Each row is a point on a landscape with many valleys, with its height.
A ball rolls from a point to the lowest of its 2 nearest points, and stops where none of them is lower. Distance is the straight distance between rows; heights are no part of it.
Q_409 (h 426): [ 20 -21 -11   3  -2   9 -12  -9  21  55   5  16   8   7 -16  13  -4   8
   1  -8]
Q_268 (h 589): [  0  -6  -3  37 -12   7  -1 -37  -9  47  -6  15  -8 -19 -21  14  10  17
   5 -21]
Q_609 (h 337): [ 31   4 -13  21   2  18  10 -14  12  48   1  10   2   7 -23  22  10 -10
 -12 -19]
Q_644 (h 779): [  8  25  42  15   9  41  -8  46 -21 -20 -11  -3  14   4   5  -9 -18 -12
 -17   0]
Q_832 (h 843): [ 17   4  32  16  13  44 -11  -9  -7  25   3   1   1 -20  -8  19 -18  16
 -16 -12]
Q_746 (h 694): [  2  -5  19 -12   2  -5 -13 -21   0  -4  10  -7  -6 -26  -6   7  -9  11
   6   4]
Q_766 (h 277): [-32 -14  22   0  -2 -28 -13  14 -30 -43  -8 -13   8  -9   3   1 -20   1
  -2  10]
Q_207 (h 709): [ -7  -2  15  -1   1  -8 -12 -48  -4  -5  18  -7   2 -36  -7   1   4  19
  19  15]
Q_729 (h 333): [  9  -5  17 -17  12   6   0  35   0 -12   1  -5  -9  -3   2  -1 -23  -3
 -19  -6]
Q_825 (h 635): [ 21  20   0 -15  -3   8  -9 -34  13  25  -5  16  18  -5   1   2   1   5
   2  12]
Q_8 (h 481): [-28   1 -18  16 -10 -23  15 -15   0 -22   9  -3 -13  11  11 -36  19  -1
  29   3]
Q_608 (h 475): [ -6 -16 -11   1  -4  -3 -18  -7  16  43  10   9   4  -6  -8   7  -9  15
   9  12]
Q_159 (h 559): [ 35  22 -18 -20  -8   4  25 -18   5   3 -16  -6  -4   4  10   4  23 -13
 -11  -8]
Q_359 (h 492): [-20   0   5 -14  -4 -13 -24  31   4 -19 -12   8  35  12   5 -18 -18 -22
   1  20]
Q_438 (h 345): [ 23 -12   5 -39   4   3   0  -6   0  -6  12 -29  -5 -20 -11  14   0  -3
 -24  -3]
Q_345 (h 282): [  7  25 -22   5  -7  10  25  10  21   3 -24  20   7  28   3 -17  29 -27
  16  -1]
Q_166 (h 290): [ 35  10  -9  12 -14  12  19 -15   2  44  -9   6   5  -8  -2  23  19  -2
 -22 -24]
Q_384 (h 104): [-28 -12  -1  35  11   1  -5   0 -17   0 -10   3 -20   6   1  11  -9  25
  10  -5]
Q_721 (h 828): [ 17  12  44   0  10  42 -13   0 -12  -4   2  -6  -3 -19  -3  10 -20  12
 -13  -2]
Q_986 (h 605): [ 10  28  18 -20  -2  -4 -12 -38 -12 -21  -1 -11  12 -24 -10  -2   8   4
   3  14]
Q_437 (h 712): [-22  20  26  32  13  13  -6  35 -16 -16 -32  14   0  19   0  -7 -10 -10
   3  -2]
Q_540 (h 233): [ 20  12 -12  25 -21  -1  17 -34   6  32 -14  10   3  -8  -1  12  31  -1
   2 -10]
Q_185 (h 357): [ 18  17  -8 -38  -6  -5  22   6   1 -32  -3 -15   1   1  -9  -8  14 -23
  -8  -2]
Q_880 (h 742): [ -4  33  32  16   5  25   2  36 -12 -25 -25  13  14  16   5 -23 -17 -21
  -3   1]
Q_445 (h 214): [ -3 -21  12   0  15   8 -13  29   4   2   8  -9 -13  -4   6  13 -22  13
 -21   4]
Q_234 (h 633): [  7  27  18 -10  -3  10   7 -14  -7 -23  -9  -4  -2 -17  -7   1  11  -3
   5   3]
Q_542 (h 539): [ 16  12  -6  33  28  37  16  34  18  27   1  13   7  32 -12   4  -1 -15
   0  -8]
Q_440 (h 718): [-18 -14 -26  -2 -12 -23  -7 -21  24  21  21   7  13  17   6 -19  16   0
  28  11]
Q_853 (h 407): [ -6  10  17 -10  -7  -8 -17  32 -12 -41 -16  -4  21  -3   3 -17 -20 -26
  -7  12]
Q_343 (h 408): [  1 -10   5 -13   1 -10   2   8 -12 -32   4 -22 -17 -18  -5  -4  -2   6
  -5   0]
Q_163 (h 285): [ 24  -5   1 -41  -1  -6  16   2  -4 -32   6 -34 -12 -16  -5   4  14 -15
 -18  -7]
Q_484 (h 738): [-24 -29 -27   6  -6 -18   0  11   6   6  11   1 -17   9   8  -4  -3  19
  14   3]
Q_236 (h 439): [ -8 -30   1 -12  -2 -14 -24 -10  12  18  17   0   4 -12   0  11 -18  23
   7   9]
Q_168 (h 430): [-17 -13   8  -8  -5 -23  -5 -11 -10 -33  16 -16 -11 -20  -1 -11   6   9
  -1   8]
Q_14 (h 57): [-15 -22  -6  15   6   3   1   0 -14   1  -1  -8 -35 -10  -3   9  -9  24
  -1 -13]
Q_402 (h 341): [ -5   3 -16 -27  -9 -14  18  26   5 -35   1 -15  -9   5   3 -22  21 -22
   0  -6]
Q_723 (h 460): [-20  -4  -1   0  -9 -33   1 -17   3 -24  23  -6  -5   4   5 -27  11   0
  16  11]
Q_738 (h 496): [-12   7 -26  19  -9  -6  31  -7   9 -10  -1   5 -18   7   3 -17  27   0
  27  -5]
Q_611 (h 658): [ 14  15   7  -9   5   9   9   2   4  -8  -2   3  -4   3  -1   2   1 -15
   0  -7]
Q_717 (h 616): [ 13 -14  -8   1 -25 -21   4 -51   0  31  22  -4  11 -24  -7  11  19   5
  -3  -5]
Q_146 (h 730): [-24 -25 -30  15  -8 -20  -8 -18  10  25  18  11  -6   9   5 -10   2  19
  19   7]
Q_996 (h 487): [ 40  18  21 -28   8  30   6  -2   2   2  -2  -7   0 -14  -2  12  -6  -7
 -23  -8]
Q_876 (h 677): [  9   9   3 -27   4  -5 -27 -38  15  18   8  14  29 -12  -1  -5  -4   6
  14  18]
Q_145 (h 684): [-21  13  31  35  24  26  -1  32 -19   0 -13  14   5  22  12   1 -15   6
  -5  -1]
Q_485 (h 197): [-41 -28  -2  -9   6 -31 -21  17 -24 -26  16   1   3   8  16  17 -26  15
  -7  10]
Q_164 (h 109): [ -6 -34   0   8   8   2  -9  12 -11   2  10 -19 -29  -2   5  22 -20  25
 -21  -8]
Q_6 (h 514): [  6  -9 -24  -3 -13  -2  28   2  16  -5   0  -2 -13   8   3 -15  25 -14
  14  -8]
Q_494 (h 854): [ 30 -10  30  -6  10  34  -2 -14  -6  22   9 -12 -10 -31 -10  21  -9  11
 -27 -14]
Q_928 (h 387): [ 30 -29 -16  -7  -6   8   4   0  10  39   7   6  -6   1 -18  16   4  -4
  -6 -15]
Q_218 (h 383): [ 13  -5  -9  31   8  22   7   4   7  39   0   8  -7   7 -19  15  -5   3
  -4  -9]
Q_740 (h 289): [-22 -28 -23   9  19  -5  -2  42  -2  -2   2  -9 -20  30   7  17 -21   2
 -23  -4]
Q_293 (h 291): [-21  -9 -13  -2 -11 -14  24  16   1 -36  -1 -18 -25  -2   5 -19  17  -2
   8  -4]
Q_635 (h 534): [ 23  -4 -30  -8 -19  -4  33 -12  10   4 -11  -6  -9   9   5   7  36 -16
  -2 -16]
Q_2 (h 242): [  9  51  13  -1  -1   7   2  -7  -9 -22 -28  19  14   9  -7 -21   7 -10
  14  11]
Q_118 (h 604): [  4  15   2  60  28  39  14  30   1  24   1   8   2  28 -10   0 -10   0
   8  -9]
Q_68 (h 324): [-26 -13  20  -5  -4 -15 -18  30 -28 -44 -14 -11  14  -5   4  -2 -23 -20
 -18  21]
Q_790 (h 211): [-30 -15  -5 -10  -4 -32  -1  28 -13 -37   2 -10   8   8   9 -14  -7 -14
  -7   0]
Q_435 (h 614): [ -9  14  15  -9   5 -10 -37 -22  13   9   0  24  32  -1   1 -13 -11  16
  28  25]
Q_76 (h 153): [-29 -21 -19  37  11   2 -11  14  -9  -4   1   3 -29  28   8  31  -8  28
  -4  -9]
Q_737 (h 807): [  6  21  55  17   6  35 -15  22 -14 -17  -4  -1  10  -9   9   1 -26   6
 -16  -1]
Q_67 (h 695): [ -2   5 -18 -23 -12 -25  -8 -24  22   1  18   6  26   6   7 -25  15  -7
  17  12]
Q_179 (h 634): [  6 -12  -6 -16 -15 -23   3 -50   5  10  18  -7  13 -16   3  -2  22  -3
   8   3]
Q_783 (h 136): [-36 -32 -14 -15  -4 -38 -11  20 -12 -29  18 -15  -7  10  17   3 -12   1
 -13   1]
Q_693 (h 662): [ 12  12  -3 -23 -12 -16   7 -33   8 -11  12  -5  18  -2   1  -9  19  -6
   8  15]
Q_557 (h 543): [-18   1   6   8   2  -2 -22 -23  10  22   1  23  10 -11   0  -9  -1  15
  30  14]
Q_56 (h 748): [ -6 -38 -35 -14  -7 -13 -11   6   8  18  13  -4 -13  11   5   4  -6  17
  -7  -1]
Q_718 (h 488): [-12 -11 -23  -6   6 -12  -1  60  22   3 -10   5   4  28   5 -14  -7 -18
  -2   2]
Q_860 (h 400): [-15 -16 -22   5  16  -1   5  47  13   8   4  11  -8  26   7   4 -12  -3
  -8   0]
Q_652 (h 645): [-17  19  16  65  33  30   3  26 -17  13  -3  13 -10  20   3   3 -13  14
   8  -5]
Q_638 (h 447): [ 15  -4 -10  11  12  19   8  17  22  31  -2  14  -4  22 -10   7  -4 -10
   8   4]
Q_193 (h 576): [-10  -4  -3  24  -2  -1 -12 -32  -4  31  -5  14  -5 -10  -7   2   4  23
  24  -1]
Q_259 (h 378): [-12 -23  14 -21  11 -24 -26   2  -3  -5  17  -7  16 -15   6   8 -21  16
   1  18]
Q_811 (h 573): [ 17  20  16 -15  -8  -2   5 -50 -12  -5   2 -19   9 -37  -6  18  10   0
 -10   0]
Q_509 (h 375): [ 16  16 -20  11   1  20  20   7  23  27 -12  14  -5  17  -6   0  19 -15
   8  -4]
Q_872 (h 90): [  7  41   3  10  -5  10  14 -33  -6  -6 -23  18   8  -5   5 -10  14  -4
  18   6]
Q_333 (h 259): [-23 -20 -29  -1  -8 -25  17  10   9 -28   9 -15 -25  22   9 -33  21  -7
   6  -8]
Q_967 (h 338): [-20  -4   1  -6   7 -18 -23  24   9   6  -5  18  23  14   5  -7 -19  -9
   4  20]
Q_775 (h 537): [ 36  21  18 -26   0  16   6 -30 -11  -2  -7 -17   6 -20   4  14   3  -4
 -18  -4]
Q_785 (h 288): [-37 -27  18 -12   6 -34 -31   4 -16 -19  19   0  22  -5   7   6 -20  14
  -9  25]
Q_660 (h 386): [ 13 -28  15 -32   3  -7  -4   8 -12 -23  10 -27 -22 -22 -12  10 -11   8
 -18 -11]
Q_780 (h 678): [ 9  0  2 -5 -6  3  1 -6  7  8 -3  3 -9 -8 -5  0  1  7  7 -4]
Q_165 (h 180): [  9  31 -12  18 -10   7  24 -35  -2  18 -25  16   3   0   9   1  24  -6
  16  -4]
Q_515 (h 594): [ 32  24 -12 -23  -6   1  10 -25   9  17  -2   7  12  -7   5   5  12  -4
  -7  -1]
Q_387 (h 202): [-15 -32 -21  25  20   5 -10  21  -8  13   9   0 -15  32   8  35 -19  21
 -18 -12]
Q_130 (h 342): [-23  -9 -22 -14  -5 -17   3  49   7 -23  -5  -1   4  13   8 -23  -2 -27
  -7   0]
Q_551 (h 688): [ 20  19  -3 -15 -13 -15  22 -33  -5 -16   4 -17   0 -18  10  -4  25 -12
  -4  -2]
Q_840 (h 418): [ 31  -2  20 -15  12  34   2  24   1  -3   6 -15 -11   0  -8  13 -17  -6
 -28 -14]
Q_39 (h 601): [ 12  -2   3   8 -21  -4  -5 -50  -9  39   3   4   7 -28 -11  15  12  16
   4 -10]
Q_140 (h 158): [ -2  33  -8  -1  -8   4  15  25  11 -19 -25  13  -3  18   6 -23  17 -26
  17  -1]
Q_258 (h 292): [ -3  53   6   3  -9  17  12  14  -7 -31 -32  15  12  17  -3 -25   1 -22
  20  -2]

For each start below, name the point where the ball stops.
Q_409 | Q_872
Q_515 | Q_163
Q_746 | Q_14
Q_494 | Q_140
Q_218 | Q_872
Q_207 | Q_14
Q_723 | Q_163
Q_860 | Q_14

For each start below, name every point that the ball comes to, in order.
Q_145 | Q_652, Q_118, Q_542, Q_638, Q_509, Q_345, Q_140
Q_608 | Q_409, Q_928, Q_609, Q_166, Q_540, Q_165, Q_872
Q_551 | Q_159, Q_635, Q_6, Q_738, Q_8, Q_723, Q_168, Q_343, Q_660, Q_438, Q_163
Q_825 | Q_515, Q_159, Q_635, Q_6, Q_738, Q_8, Q_723, Q_168, Q_343, Q_660, Q_438, Q_163
